Points, in no order, along strands that fork and pass close to each other.
Points whose rows are less than 101 apart are linked; no others are. Some points are linked to none.
kobof: [  2   7 -44  15   2 -24 -27  24  -7   2 -34 -24  -1   4  18  15  11 -30
  18  -5  12   1   2  28   3  21 -29   4  19 -26  13   9 -34   6  27  -3
  26 -19   3 -35   0   1   3 -25  19   2 -10 -18 -25  12]
Rig: [  9 -12  -2  -2  26   8   7  -8 -29  17 -26 -30  -7 -11  56  26  13 -34
  55   1  23  25   8  12  19  -8 -25 -18  21 -18  38 -44 -30   4  26  17
  16  -2  11  30 -14  15  25 -41  21 -11  28   4   9  16]
Vupum: [ -2 -36  18   5  15  23  -9  -7   2   2  12  -7 -13  -4 -13 -38   3  14
   2  17  -4  24  15 -17  13 -12 -15   2 -14  25 -23 -33  13   0 -22   2
   1 -23   2   9  21   1 -19   3   5 -11   3  19  -4  -1]
Mok: [  1  18  15 -13   9  -2  23 -23   7  16 -10  12  -2   0  25  37  -1 -20
   9  -8 -12   3   4  23  -2  -3  -7 -20   0 -13  30 -20  26 -25  -6  26
  10  32  -9  26 -26 -15  25   0  -1  -3  12 -33  37 -12]
depem: [ 20  45 -20 -41   1 -27 -12  -7 -13  22   5  19   8 -10 -18  31  24   6
  -4  18  11  -6 -24   4  -8  10  42  -6  37 -39  -1  22 -30  -8  -3   0
  22  10  12   6 -18  -8  42 -10  14  -1   9   6  40  -1]
nur: [ 24  15 -11 -11  -8   0  11  15 -31 -25  21  -3  -1  29  -6 -20 -28   3
 -22  -8 -38  12  16  12  17  -9  24 -16   8  16 -15  15  -3 -11   5 -27
  26 -16   8  15 -30   4 -21  -7  -1  -7  -4  20 -31 -39]
Komed: [ 17  -6   9  -5  18   6 -23   9 -15  26  -7 -15 -21 -19  14  17  30 -17
  35  10  22  21  -6  21  18  -1  17 -10  34 -22  25 -10 -48  13  20 -10
   7  -1  19  16  -8  45  10 -22   7  -2  18  26 -23   9]
kav: [-26 -25  13  11  15  10  21   8  24  -4   3   1   3  14 -16 -28 -11  10
  13 -22 -21   8  10   0  12 -19 -26   9 -10  24 -10 -11  12  39  -5   6
  -6 -19 -31   5   2   8   3   6 -16  -3   3  27 -39  -4]
dip: [ 14  16  -5  11  19 -28   8  29  16 -13   0 -19   0 -14 -22   8  -7 -15
  -4 -32  15  19   0  43  31 -14 -27  23  30   0   7  21 -33  11   7  -3
  -5  16 -54 -13 -23   5  -7 -14  30  21 -37  16 -25 -29]
Bep: [ 14  33 -10 -33  -2 -26   5  -3 -11  29   4   1   5   4 -20  36   9  -6
   2   0  12  -1 -25  -5  -7   1  22  -7  13 -37  13  41 -29   2   3   2
  -5  13 -21   3 -14 -15  23 -19  25  -3  17   4  39   5]
kavez: [ 18  15  -6 -16 -12 -16   2  -5   2  17  -8 -17  -5  -2 -24  40   6 -24
  -3   4  30  -4 -16 -12  -4  18  15 -18  -6 -38  21  38 -28  -7   7   2
 -20  15 -40  -4  -2  -4 -10  -8  25   9   5  -2  60  17]
kovov: [ 12 -19   7  16  10  15 -26   3 -18   5   6 -26 -18 -14  18  14  15 -16
  19  12   8  20  10  20  27   2   4 -15   9   1  28 -27 -20  -7  14 -11
  13  -7  11  20  -3  47 -19 -12   4  -2   0   5 -28   7]
teti: [ 20  10   3  -7 -25   8 -12 -13 -15  15  -7 -15 -13  -2   7  58   1 -29
 -12   2  29 -14   4  12   4  31  13 -21 -14 -33  37  24 -25 -25  25   2
 -29  25 -23  -5  -2  20 -21   3  17  -5  10 -23  39  35]
dadug: [  9   5 -16  -5 -19   8 -17  -4 -24  21 -12 -25 -16   8  32  47   2 -22
  12   3  25 -15   6   6   2  17  13 -23  -8 -33  53  13 -36   2  37   3
 -19   8 -15  -5  -6  31   1 -18  18  -9  27 -14   8  46]
Dupok: [-15 -16  30  11  22  11  13 -22   6 -11  -7   4  10 -13  22 -15  -1  15
   3 -24  -3   1  -4  21   7  -5 -42  17  14  11  -6 -42  42 -27 -17  24
  -8  25  -1  10  -5 -20  -1  18   5   1 -16 -28   7 -29]
soliv: [  3 -26 -21  -4  -4   0 -17  -2 -13   6   1  -2 -22  18 -13 -14   5  -2
  13  42 -10  16   9 -35   7  -7  17 -13 -21  -6 -11   6  -2  -6 -24 -11
  28 -39  29   7  19 -11   3 -24   4 -22  22  28  -1   5]
gaka: [ 16  28 -12   2 -20  -1  -7  -1 -20 -16   9  -1  -6  27  19  22 -25 -13
 -28   8 -47  -8  25  39  17  11  12 -27 -10  -4  -2   5  12 -40  -3  -9
  40   1  32   4 -25  -4 -10   7  -8 -13   2 -26 -13 -29]
nipon: [-15 -21  13 -15 -12  19  18 -14  -2   5  -6   7 -19  29  20   3  -9   1
  21  16 -21  -2  10 -22   5 -14  21 -21 -38   7  12 -21  34  -3 -14  15
   3  -5  21  29   6  -3  20  -9 -16 -19  45   5  11  11]
ged: [-24   4 -13  19  11 -25  27  18  36 -18 -28  16  22   7 -26  -7  15   2
  28 -20   0   8 -15 -13   6   7 -27   6  24  11  -4  -3  -9  36  15 -13
  41 -15 -34  -5 -16 -24   7 -23 -29  34 -34  27 -27 -27]
bukor: [ 25 -19  -4 -19  -2  20 -13  -8 -65   8   4 -34  -9   0  36   6 -14 -10
  16  10  16  10   2 -14   8   5  17 -18  10 -18   9 -29 -12 -26   5   0
  -5 -12  27  13   1  22  -6 -31  40 -28  31  -7  14  28]
Fes: [ -6  -7  -4  40   4 -11  13  30  35 -24  -9   4  16 -15 -22 -15  10  -1
   5 -17  -4  19  17   6  22   7 -32  20  18  18  -1  -7  -5   9  18 -14
  34  -2 -30 -18  -8 -11 -22  -9 -20  36 -47  29 -39 -33]
Bek: [-27 -16   0  -6  10   8 -10   5  28  10   6  15   9 -12 -33 -42  13  32
  -3   2  13  -3 -16 -32 -20 -13   4  28  -6  11 -27   9   0  46 -17  -1
 -28 -23  -3  -9  23   6  22  23 -12   6   3  34   1  17]
Bugo: [-18  -1 -12  -2 -15  13  -8  -2   8   0  -3   5  12 -13  -9 -10  -3  19
  -5   9  15 -35 -20 -33 -50   8  22  13 -19  -6   4  25  -1  28  13   3
 -42  -8   0 -17  27   7  -3  17 -16  -1  -1   4   7  42]
Buvi: [ -8  18 -14   7 -21 -23  18  25  23 -17  -6   7  23  -5 -19  12 -13  -1
  -1 -18   4 -32 -17  -4 -26  15  19   7   4   6   1  44 -15  31  36 -19
  -9  -2 -37 -23  -6   5 -15  -6 -36  25 -31  12 -15   1]
Kas: [ 18  21  -4  -6  22 -28  -3   5   3  11  -4 -16  -1  -6 -32   8   6 -12
  -4 -17  29  19  -9  12  13  -7 -28  15  17 -18  -5  29 -31   0 -15   2
 -17  17 -44 -13 -12 -26  11 -17  50  10 -13  -8  33 -12]
gaki: [ -5  17  -8  -6  -3  -3   7  29 -21 -14   4   1  12  10   4 -27 -23  15
 -12 -29 -43 -13  -1  43 -13 -15   0  14  15  12 -22   4  13  10  10  -8
  14  -5  11 -10 -19  14  13   3  -5  -7  -2 -11 -63 -25]
deden: [  2   6  -1  14  -8 -18 -19 -14  28   4  13  18 -13 -12 -24 -13  18  -2
 -25  37  11  -2  19 -12   2  15   1  13 -28   5  -8  22   1  -4 -26  -5
  -3   7   3 -29  29 -10 -13  26  -3  -1 -25 -13  19  15]
kesen: [ 41  32 -17  -8 -19  -3  -2  11 -38 -17  26 -12  -6  26   6   2 -26  -6
 -27  -1 -33  -1  12  35  27  -4  23 -15   9   3 -12  20  -5 -33  -3 -27
  41 -13  16  12 -40  -5 -10 -10  11  -9  -6  -4 -28 -45]
Pirus: [  1 -19   9  14 -19   4  21  -2  -3 -35  -3  13  31  -6 -21 -25 -19  26
 -28  -5  22 -12  -3 -50 -15  18 -15  17   5  20 -32 -13  22 -15  16 -16
 -14 -11 -33 -11   3 -42 -39   4  -9  29 -39  17  24 -17]
timak: [ -3   7 -17   1 -27   3  20  21 -23 -27  10   7  17  21  13 -35 -45  14
 -16  -4 -27 -19   6 -13 -18  -7  28   3  -7  24 -20  21  16   8  22 -27
  -5 -34  17  -4   4  -2 -13   2 -27  -4  17  22 -44  -4]
Ver: [ 19  19 -11 -15  10 -20 -27   2 -13  16  -2   6   3 -15   6  17  28  -6
   8  11   8   7 -14   5   0  10  19  -8  44 -24   0  -7 -18 -10  -4 -11
  36  -4  42   1 -16  -1  35 -10   2  -4   7  -8   9  -6]
Tul: [ 32  15  -4  -7 -19  -5  -8  -6 -25   8 -10 -15 -10   7  13  56  -8 -32
 -15  -9  27   7   5  37  33  22   6  -6  21 -35  37   9 -35 -31  20  -1
  -4  28 -24  -4 -21  14 -10  -9  35  -3   3 -27  31   9]
nolas: [  0   6  -2  17  26 -22   1  31  23 -14   0  -3   6 -13 -20 -20  12   3
  10 -30   0  27   2  35  22 -11 -31  26  27  11  -7  -3 -15  27   9  -8
  20   2 -30 -14 -10  11   1  -7  -2  21 -39  23 -49 -34]
zoz: [  9  17   5  -8 -10 -11   4 -18   2  13   4   5 -10  16   1  41  -2 -23
 -19   3 -14   2  18  14  15   8   8 -20 -20 -15  19  -1  11 -33 -14   5
  14  22  -3   8 -15 -25  -3  -6   7  -5  13 -20  40 -13]
kop: [ -9  -6   6  -9 -18  22 -16 -32   4  21   3   3 -13  -8   9  12   9   4
   0  26  11 -27   9 -30 -21   9  24 -15 -40 -10  20   6   0  -3  -1  14
 -36  13  13  -4  29  10  -5  20  -3 -13  35 -11  32  37]
Makik: [ -8  -2  15  13   0  -3  -4 -21  41  10   9  29 -10  -9 -20  -5  36   5
 -16  29 -11  13   6 -11   8  13   9   4 -12  11  -1   5  12  -1 -37  -2
  13  19  14   4  16 -11   6  29 -27   8  -9   4  26  -3]
maf: [-12  -6  -5  10  38 -17 -11   3   5  -8 -32  -3  24 -40  -1 -20  24  13
  19 -16  42  16 -17 -17  -5   5 -54  29  44  -9 -19 -32  -7   5   7   7
   5   7   0 -20   1 -27  21 -10  22  19 -22 -11  20  -6]
Buba: [ 15  -9   6  12  -6  16 -34  17 -17  11   9 -31 -24   0  14  11   3 -22
  -2   8 -13  13  15  42  15   1   7  -7  -1   0  18 -11 -18 -11   8   5
  12   2  15   5  -2  50 -13   2   4 -15   0  -6 -48   4]
fase: [ 29  24 -10 -11   8 -19  -1   9 -14  14   2 -19 -20   2   5  44  -8 -30
 -16 -12   4  17  14  52  36   1 -12   1  12 -32  28   9 -29 -23   3   1
  12  14 -27   2 -24  15  10 -15  37 -15   0 -22   8 -17]
Runok: [ 27  -2   4  13 -32  28 -10 -10 -26 -22   5   2  -5  12  24  15 -18  -9
 -29  21 -12 -14  22   1  -3  26  22 -29 -24   1   3  -9  11 -52  15  -6
   2   4  30  -2  16   6 -46   9  -5  -7   6 -11  -2  13]
kiso: [ -3  15   2  -2 -17 -10  24 -19  15  17   0   3 -17  28  -5  25 -14 -24
 -11   6 -11 -13  24  -1   0   3  -2 -20 -61  -9  15  17  23 -10 -11   8
  -4   9 -30  -5   5 -34  -5  -1   5  -8  12 -30  38   4]
Ninev: [-20  -6  37   7   7  16 -16 -12  25  -3  13  11   3 -33  20   1  23  16
   3   2  -1  -8 -15   8 -11  -3  10   7  15  15   4 -24  18   3  -4  15
 -18  38  22   2   3  22   3  44 -32   7 -11 -11  -3   0]
Seni: [-15  10  16 -18  14  11 -13  12   3  16  14   8  -8   1   8 -11   5  10
  16  -5 -28  -3  -9  26  -7 -24  19   1  12   8   5  -6   3  24  -5  12
  -9   6  32  20  -1  36  36  15 -14 -14  22  -1 -39   5]
Vina: [  5 -10 -11  13   6 -27 -24  13  24  -3   7  -4   0 -19 -41 -21  13   6
 -20   4  24   8  10 -17   7   2 -24  34  -5   4 -26  21 -23  15 -17 -19
 -17 -10 -40 -41  17 -11 -15  11  13  16 -46  15   2  -4]
vol: [-21  16 -18  12  -7 -31  22  28  40 -15 -22   9  23  -4 -27  11  -1  -5
  15 -24  16 -11 -18  -8 -10   7  -9   9  22   6  -7  30 -16  38  21  -9
  16   0 -34 -13 -12 -15   4 -12 -27  29 -33  18 -11 -19]
Nule: [-18 -29   6   1   6  14  31   7  -3 -11 -11  -9  12  18   0 -29 -15  17
  28 -28   2   0   1 -14  -4 -24 -17   3  -7  13  -2 -21  10  33  19   7
  -3 -13 -29  12  -3  -8   6 -28  -3   6  11  34 -25  -6]
ruza: [ 15 -28  25  11   7  24 -16 -19  -7  -2  26 -16 -18  -7  -8 -26  -5  18
 -19  29  -3  28  20 -24  19  -5   3  -9 -25  26 -19 -28  15 -25 -33   6
 -19 -16  15  14  33  11 -48  14  12  -6  -1  19  14  -2]
tibe: [-20 -25  21   1  -5  33 -34 -15   8  11  11   2 -16 -14  11 -17  15  18
  12  31 -10  -1  13 -15  -1  -9   9   3 -24  24  -6 -33  22  -1 -23  18
 -17   5  51  16  35  33  -4  29 -26  -9  16  -3 -12  34]
lup: [ 12 -26  -9   4   7   2  -7   0  -1  -3  11  -5 -17  11 -30 -32   2   1
   2  29  -5  31  14 -35  22 -16  -3  -5 -17  11 -25   3  -7   1 -24 -24
  16 -41  -4   7  15 -11 -16 -15   1   0   5  39  -3  -2]
beros: [-16 -19  18  -4 -11  32 -11 -33   6  13  10   7  -9  -3   8  -9  11  15
   5  29   8 -21   4 -20 -23  -2  10  -4 -41   8  12 -15  16   5 -13  16
 -35   8  32  13  36  13  -1  32 -18 -11  27   2   9  39]
vupi: [-10  -4  -4  11  -1  -9  13  -4  22   6  -7   0  -9  19 -14   0 -13  -7
  -2 -10  -9  -2  16  -8  -4  -3 -17   0 -40   2   2  19  21  14 -17  10
  -9  -4 -31 -16  10 -11   2  -8   5  -6   3  -8   1   5]
pupi: [ 30  14  -1  -3  11 -22   9  13  -4  -6   8 -14  10 -10 -17   9 -11 -10
 -10 -30  16  23  -7  23  13 -15 -19  10  23  -9  -3  24 -25  -7  -7   4
  -5  16 -49  -5 -33 -14  -4 -16  42  12 -20   7  16 -33]
Sep: [  2   0  11 -11  17  -4  10 -12  -9   4  -1   2   6  -3  10 -10 -13  11
 -11 -27  -4  -2 -11  17  -3 -14 -30  18   6  -5 -18 -16  27 -23 -18  27
 -12  17  -2  -4 -13 -35  19   2  33 -12  -4 -33  33 -22]
gebop: [ -1   7 -25   7  14 -15  21  19  -6 -15 -31 -21  16   9   4  -7 -14 -18
  20 -41   8  10  -1  15  -2  -9 -39   6  18  -6   2   3 -14  13  30   8
   7 -14 -35 -14 -13 -21   4 -42  23  13  -9   3 -19 -17]
kago: [  8 -13   6  22  -2   1   1   5   0 -28  -5   0   7 -20  -4  -3  10   1
   2   0  23   6   0  -8  -7  11  14  -6  31   9  14  -9 -18   9  28 -18
   9   6  -7   6 -13  14 -36  -9 -23  24 -12  32 -24  -7]
poro: [ -3  -9  35  22  21   4  -6 -16  21 -10   6   7   4 -29  16  -8  20  14
  -5  -9  -1   7 -10  21   8   3 -21  14  34  16   2 -40  30 -19  -8  10
  -5  32   9   4 -13   2  -1  34 -11   7 -25 -23  -2 -26]
rem: [-13   2 -13   5 -39  14  32   9 -16 -31   0  18  35  27   5 -34 -45  18
 -24  -3 -15 -27   9 -16 -20   2   8  21 -30  24 -34  14  30   2  21 -20
 -11 -36   8 -11  14 -18 -17  12 -14  -8  -1   3 -26   4]
sazi: [ -2  -1   1  18  47 -24  -4   7   9   6 -32 -14  17 -48  19  -3  36   2
  26 -15  45  30 -17   3  11   5 -56  25  58  -5  -1 -31 -35   8  20   7
  10   5   2  -7  -1 -13  26 -12  30  17 -20 -15   5  -2]
pifef: [  7  -7  -4 -18   8   5   4 -15 -31   7  -5  -2  -1  14  16  -5 -12   3
  -6 -13  -3  -3 -13   2 -16  -8 -11   5  -2 -13 -13 -27  19 -29 -16  20
   1  -7  21   3  -7 -21  21 -13  27 -15  23 -32  31  -3]
gozo: [-32  -4   9 -14  -2  11  -8 -11  35  14   4  24   8 -26 -23 -24  20  27
   1  15  13 -22 -21 -25 -35  -1  21  17 -10   9  -2  21   3  42 -12   6
 -40   2  14  -4  35  18   6  41 -21   6   8  11  17  35]
Tope: [-14   2  23   6  14   8 -23  -2  28  27  15  -7 -20 -12 -16 -24   9   3
  -8   7 -13   2  16  27   5 -16 -22  23 -36  18  -3   5  19  12 -35  21
 -28   5  -3 -16  21  24   7  37   9 -12  -9 -16 -16   2]
vezo: [ 15 -10  -7   0 -20  13  15  12 -33 -26  20  -3   7  26   2 -32 -33   3
  -7   0 -19  -3  18  -8   3 -11  21 -15 -12  22 -14  -1  10  -3  13 -25
   5 -34  15   8  -5   3 -27 -12 -19  -3  14  34 -43 -13]
git: [ -5  -2  -8  14   4 -11  14  20   2 -20 -18 -14  18   0 -16 -11 -16  -3
   0 -36  15  -1  11  -6   2  -5 -58  25  11   5 -18  -3  -2   2  12  10
  -3  -3 -52 -26  -2 -39  -5 -20  26  19 -30  -1  -4 -18]
kirib: [ -8   1 -32  16   6 -10 -26  31 -12  10 -25 -33  -9   5  34   4   4 -27
  18  -2  -9   9   8  46  11   9 -34   4  11 -16  17 -10 -19  10  22   5
  31 -25  23 -22   4  22  11 -23  17  -9  -6 -32 -44   5]
lumep: [  3 -15   2  10  -6   0  10   5  12  -8  10  -1   8  -5 -32 -22 -15  10
 -25  -5  19   5  14 -31  -5   0 -13  12 -10  15 -23  15   2   7   3 -14
 -21  -9 -49 -20  15 -22 -36  -2   5  19 -29  29  15  -4]
dapeb: [ 14  14  -3   1  30 -16   1  10  -2  15  -7 -26 -12  -7  20  27   8 -32
  20 -20   6  28   4  50  26 -11 -24  -4  21 -19  22  -6 -31   0  20  10
   6   9 -17   0 -17  20  18 -26  28  -8  -1 -10 -12  -5]
nane: [ -7   2  -9  -1  23 -30 -20   0  20  15  -1  -7   5 -22 -42 -14  28   4
  -2   1  28  11 -14  -6  -1   3 -27  29  13 -11 -21  26 -23  17 -29  -1
 -18   6 -29 -32  12 -20  11   3  41  12 -32   4  27  -3]
Kopa: [-28  13  14  -6  14   0 -10   9  29  34  10   2 -13   0 -13 -10  11   4
   4  -5 -25  -1  -4  28  -6 -25   1  13 -12   7   2  15   3  35 -21  19
 -19   8   7 -10  11  32  37  24  -8 -13  11 -11 -34  -1]
Nabe: [ -3  -5  -4 -21  -4   5  13   0 -10  -8  20  20  -8  38  -3 -30 -17  26
  -6  12 -38  -3  -3 -21   7 -11  18  -3 -22  23 -28   4  33   1 -39  -3
  17 -27  41  22   7 -11  20   9 -14 -28  34   9 -12   7]
Nef: [-10 -12  -4  -7  19  -1  31   4 -12 -17 -15  -8  13  16  -8 -16 -11   0
  33 -28  -6  16 -15 -14   1 -18 -30  -3  18  -1  -4 -23  -3  19  15   1
  14 -17 -16   8 -17 -17  16 -43  12   3   6  21 -10 -18]
gopa: [-18   7 -42  13  -4 -26 -20   5   7  11 -34  -2   1 -10  10  22  24 -27
  21  10  21  -2  -9   3 -16  28 -25  -4   4 -24  20  16 -24  16  23   7
  28 -10  11 -30   8  -5  18 -22  -2  15  -5 -23  -5  26]
siku: [  2 -14   1  -2  -9  19 -21  -9 -14  24  -8 -20 -11  -3  23  26  15  -7
  16  20  21 -23   3 -11 -20  11  28 -24 -18 -20  38   1 -21   7  22  10
 -28   9   1   9   6  27  -5  -8  -1  -6  26   5   7  39]
Gepak: [ -5 -20  11  23  -4   5  12 -15   1 -26  -9  13  27 -13  -4 -24   0  23
 -15  -8  16 -12  -7 -35 -10  14 -28  16   6  13 -24 -39  36 -25   5  -2
  -9   1 -10  -4   8 -37 -28  10  -2  18 -29  -8  25 -20]
linad: [-26  13 -16  11 -13 -20   7  14  28  -7 -22  15  21 -21   9  29  19 -10
  16 -13  18 -36 -37  -1 -38  28   5   2  19  -4  19  20   3  18  25   2
  -4  30  -3 -20  -1   5  13   6 -36  26 -23 -26   5  15]
muli: [ 24 -22   4 -13   3  16 -12 -20 -62  -4   6 -24   2  -1  29  -1 -17   5
  -9  -6  11   0   0 -10  -5   5  -2 -14  16 -12  -6 -39  14 -45  -7   7
  -1   2  33   7  -1  -3 -10 -20  35 -16  17 -25  22   6]
das: [ 32  11   2 -29   4   0 -19  -2 -35  26  21 -14 -28   9  -4  16   5 -11
  -3   9   0  23  12  12  29 -19  23 -12   4 -26   6   6 -21 -24 -13  -2
   1  -3   4  14  -8  11  10 -13  41 -23  18  10  10  -9]
pivu: [ -6  10   4 -24   1   5  11   6  -6 -10  27  27   0  31 -14 -25 -10  27
 -13  11 -47  -1  -7  -1  20 -25  29   1  -1  23 -40  12  22   4 -37 -14
  24 -13  49  29  -6   4  24  26 -18 -14  13  14 -23 -11]
Lide: [-33 -23  18   5  15  13  13  -2  38  -3  -4  18   6  -6 -21 -33  -2  32
   7  -8  -2  -4  -3 -31   0 -13 -23  23 -13  25 -13  -9  17  47 -13   1
 -27 -20 -23   0  16   6   3  19 -25  11  -1  26 -20   4]
Dat: [-14  -4 -10   0 -32  16  15  -2  -4  -7  -1   5  12   7   9   3 -21  10
  -2  -1   7 -42 -10 -34 -45   4  36 -10 -33   8  11  25   7  18  25  -8
 -33  -5  -5  -3  22   9 -12   1 -36   4  20   0   9  34]
Faduz: [ 20   4  -8   4  25  -8  10  -3 -14   7 -30 -22  -3 -18  33  26  11 -31
  31 -17  30  36  -6  16  17  -5 -27   0  34 -19  26 -27 -36   0  29   3
  16   1  -3  17 -18   5  21 -31  33   0  12  -4   7   2]
Zumig: [-11  -3  -3   0  18 -13   7   7   4  -8 -20  -5  29 -18 -15 -10   5  16
  11 -26  35  -1 -20 -29 -21   1 -35  27  36  -4 -20 -10  -9   4  10   7
  -9   0 -23 -13  -5 -31   8 -21  21  17 -30   7  18  -8]
Deg: [  3   1  -6  -7  21  -5 -22   8   4  23  -7   2 -17 -18   3  16  34  -7
  29  14   9  12 -13   6  11   0  19 -12  27 -19  12   1 -22  11   3  -8
  15  -5  17  12  -4  15  29  -6 -13   1  10   9  -4   4]
dedeg: [ 17   8   7  19 -27  16   2   5 -19 -19  14  11  -3  24  29   5 -19  -6
 -26  21 -37  -6  20  25  16   8  12 -24 -25  16   0 -10  30 -44   3 -10
  28   3  39  14  -6  10 -38  23 -15 -13 -11 -27 -22 -14]
teka: [ 30   2  -7 -33  -7   6 -16  -8 -53  22  10 -15 -20  24   5  19  -8 -10
  -5   7   9   6   8  -5   7  -4  35 -21  -6 -32  13   5 -35 -17   0  -7
 -12 -13   3   8  -3  11  -7 -24  41 -26  39   3  19  15]
benum: [-11 -32  10  14  10   3  27 -28  29 -11  -5  21   7  19 -19 -15   6   6
  10   8  -2  19   0 -43  17   9 -19   0 -15  18 -16 -22  29   4 -28  -6
  20 -24  -6  19  -4 -36  -5 -11 -21   6  -5  32  17 -20]
Valu: [ 10 -19  27  18   3  29 -29 -27   3   5  17 -16 -26 -15   2   7  10  -9
 -19  38   7  15  25  -6  18  14   5 -17 -24   1   7 -18   6 -31 -15   3
 -13  13   4  -1  24  17 -44  32   7  -1  -4   0  20  10]
pim: [  1   0 -13  23   1 -19 -18  20   6 -24   0  -6  11 -17   0 -14   1  -1
 -18  -8   0  -7   2  29   6  16 -37  21  18   3 -20 -12   9 -19  -1   1
  12   6   1 -32  -8  -4  -9  15   6   5 -45 -33 -26 -17]
zozi: [-16  -7  18 -21  10  16  25 -24  -4  12  -6  20  -8  -2  33  14   4  -5
  24  -2 -19   4  -9   9  -2 -20   7 -11   0  -2  16 -27  31  -7 -13  23
  13  19  21  32 -13  -4  33  -5 -17 -13  33 -11  21  -1]
nefig: [  6  -6 -14   9 -43  23  12  -4 -24 -22   7  -2   6  21  21   6 -33   1
 -15   3   5 -33   3 -32 -35  10  39 -26 -36   0  12  15   8  -8  34  -9
 -25  -2  -6   1  14  -1 -39  -6 -24   1  23   2   2  25]
rovab: [ -8  -4  -9  -4 -23   4  39  -9 -12 -26   9  36  25  45   6 -25 -32  20
 -23  -8 -30 -18 -13 -31 -15  -3   6  15 -27  26 -39   9  42   2 -11  -1
   6 -31  33   9   4 -34  11   8 -17 -16  19  -4  -6   5]
tiner: [-22  10  -9   9 -15 -10  19   9  33  -8 -19   7  15 -12   1  28   3  -2
  14  -9  15 -35 -26 -14 -40  23  30 -11   1  -3  20  32  -2  20  45 -10
  -1  21 -18  -3  -6  11  -7   1 -55  24 -16  -6   9  18]
lofu: [-35   1  29  -6  -1  22  -2 -18  39  -4  13  47  14 -28  -5 -12  18  35
   5   8  -3 -25 -17 -14 -22  -6  27  12   2  21   0   3  14  27  -8  10
 -32  23  26  15  12  13  14  55 -48   6   0   0   1  15]
kela: [  1  -2 -22  20 -15  -1 -23  30 -16  -2   0 -30 -13  10  24  -2  -5 -17
   5   2 -31   3  14  46   8   6 -10  -5   5   8  10  -2 -12  -1  23  -5
  30 -27  28 -15   2  40 -13 -14   0 -11 -10 -15 -71  -2]
luguv: [  1 -15 -11 -15 -12   4  -1  -9 -11  18  -5   3 -25  24   3   8   8   0
  17  36 -13  12  16 -20  10  -9  22 -26 -35 -13  11  -9   8  -8 -17   8
  22 -23  22  14  14 -13  16 -15   0 -20  40   9  15  18]
Matod: [  7  21  20 -11   1  11   6   4  14  -6  29  33  -5   6 -14 -11  -4  30
 -26  12 -43   5   2   6  13 -20  45  -6  -3  27 -30  17  12   6 -39 -21
   9   9  36  29  -6  11   6  47 -36  -2  -2  12 -14 -14]
Diti: [  3  -3  19   7 -30  30   0 -19 -16  -8  13   6  -5  19  25  16 -23 -11
 -27  15  -7 -23  22  -6 -11  13  25 -28 -47  14  15  -1  20 -25  10  -5
 -28  19   6   4  19   9 -39  17 -15  -4  11 -13   5  27]
fol: [ 21  23  17 -23  -1   8   0  -8  -9  18  20  -2 -23  11  -7  25   1  -9
 -11  11 -21  12  17  20  26 -11  27 -22  -2  -4  12   5  -6 -23 -15   0
  -2  21   2  19 -12   3   1   7   9 -16  22   9  14 -14]
penud: [-30  20 -32   3  -5 -31  -3  10  26  11 -29  17  13  -8  10  22  19 -15
   9   6  14 -36 -18  10 -36  34  -9   6   8 -25  10  19  -6  18  13  13
  19  15  14 -38   5 -11  32  -8 -18  11 -10 -37  16  19]
suk: [-18 -13  16 -16   0  24  -9   6   8  -5   6  17  -8  -4  12 -28   9  26
  17  17 -30  -3 -11  -6  -6 -20  26   5  -2  32 -15 -18  19  18 -25  11
  -4  -4  50  21  17  40  19  34 -33 -15  24   7 -27  22]
suz: [ -6  -2   9   4   2   3  14 -11  24   1   5   2   1   2 -28  -7 -13   3
  -9  -7   6  -1   8 -27  -5  -4  -8   0 -28   9  -7  20   9   8 -17  -2
 -27   4 -44  -6   3 -20 -21   8   2   8  -8  12  21  -4]
netal: [-10   9  16 -11  15  -7   0 -17  13  11  16  13   3  -8  -2  -1  12  12
 -13  -3   2 -10 -11   9  -8  -1  -8  15  11 -15  -7   5  16 -10 -32  22
  -8  32  -8  -6  -1 -21  21  17  17   3  -2 -24  43  -9]
kamar: [ -2   6  11  -4  11  -9  -1 -22  27  12  10  24  -6  -5 -11  -1  23   1
  -4  12 -12  13  -4   1   8   2  -5   2   5  -4  -8  -7  25 -12 -39   9
  22  13  11  11  -7 -16  18  20  -5   0 -10 -10  25 -18]
lumu: [  5  19  11   8 -10   6  11  11  19 -25  26  31  18   3 -14 -21 -18  22
 -37   4 -35  -6  -1   7   0  -6  29  18   0  41 -33  10  25   2 -10 -21
   0   3  14   5  -2   2 -17  41 -32   9 -20  12 -23 -21]
Supum: [  8  23 -10 -30 -18  -4  28   3 -28  -9   6   3  20  15  -7  17 -34  12
   0 -20   7 -27 -37 -36 -46  -4  46 -18  17  -4  -2  33  -3   2  23 -12
 -21   1 -17  13 -18 -12  -9 -22  -7   7  20  19  29   4]

A fork is a point with three links. Follow the links from the first point to the second and name the forks in between, in order.
kiso; pifef -> zoz
Makik; zozi -> Sep zoz
nipon; kav -> zoz Sep gozo
Gepak; teka -> lumep zoz
siku; Ver -> teti

A fork is a point with three links, a tip a point with one. Leave the first point through the second and follow the links. Name the first fork or tip that comes.
tiner; Buvi -> lumep
maf; Zumig -> gozo
Runok; dedeg -> lumu
Tope; Kopa -> teti
ruza; Vupum -> zoz
kav; Nule -> sazi
zozi; nipon -> Valu
teti; dadug -> Tope

Follow the links from the first point to the second, and from the first to the third. Name the last point that the two ways share.
Faduz; penud; beros -> teti
Seni; fase; gopa -> teti
das; kav; kamar -> Sep
git; gaka; bukor -> gozo
vezo; kamar; Zumig -> gozo
deden; nane; nefig -> Sep

Name the points in between on the shortest way along the links from the first point to the second, in order.
pifef; dedeg -> Sep Dupok poro Ninev lofu gozo Bugo Dat nefig Diti Runok
rovab; Bugo -> rem timak vezo nur kesen gaka dedeg Runok Diti nefig Dat
Vina; bukor -> lumep suz vupi kiso zoz fol das teka
tibe; penud -> beros kop siku dadug teti kavez Bep depem Ver Deg Komed kovov Buba kela kirib kobof gopa
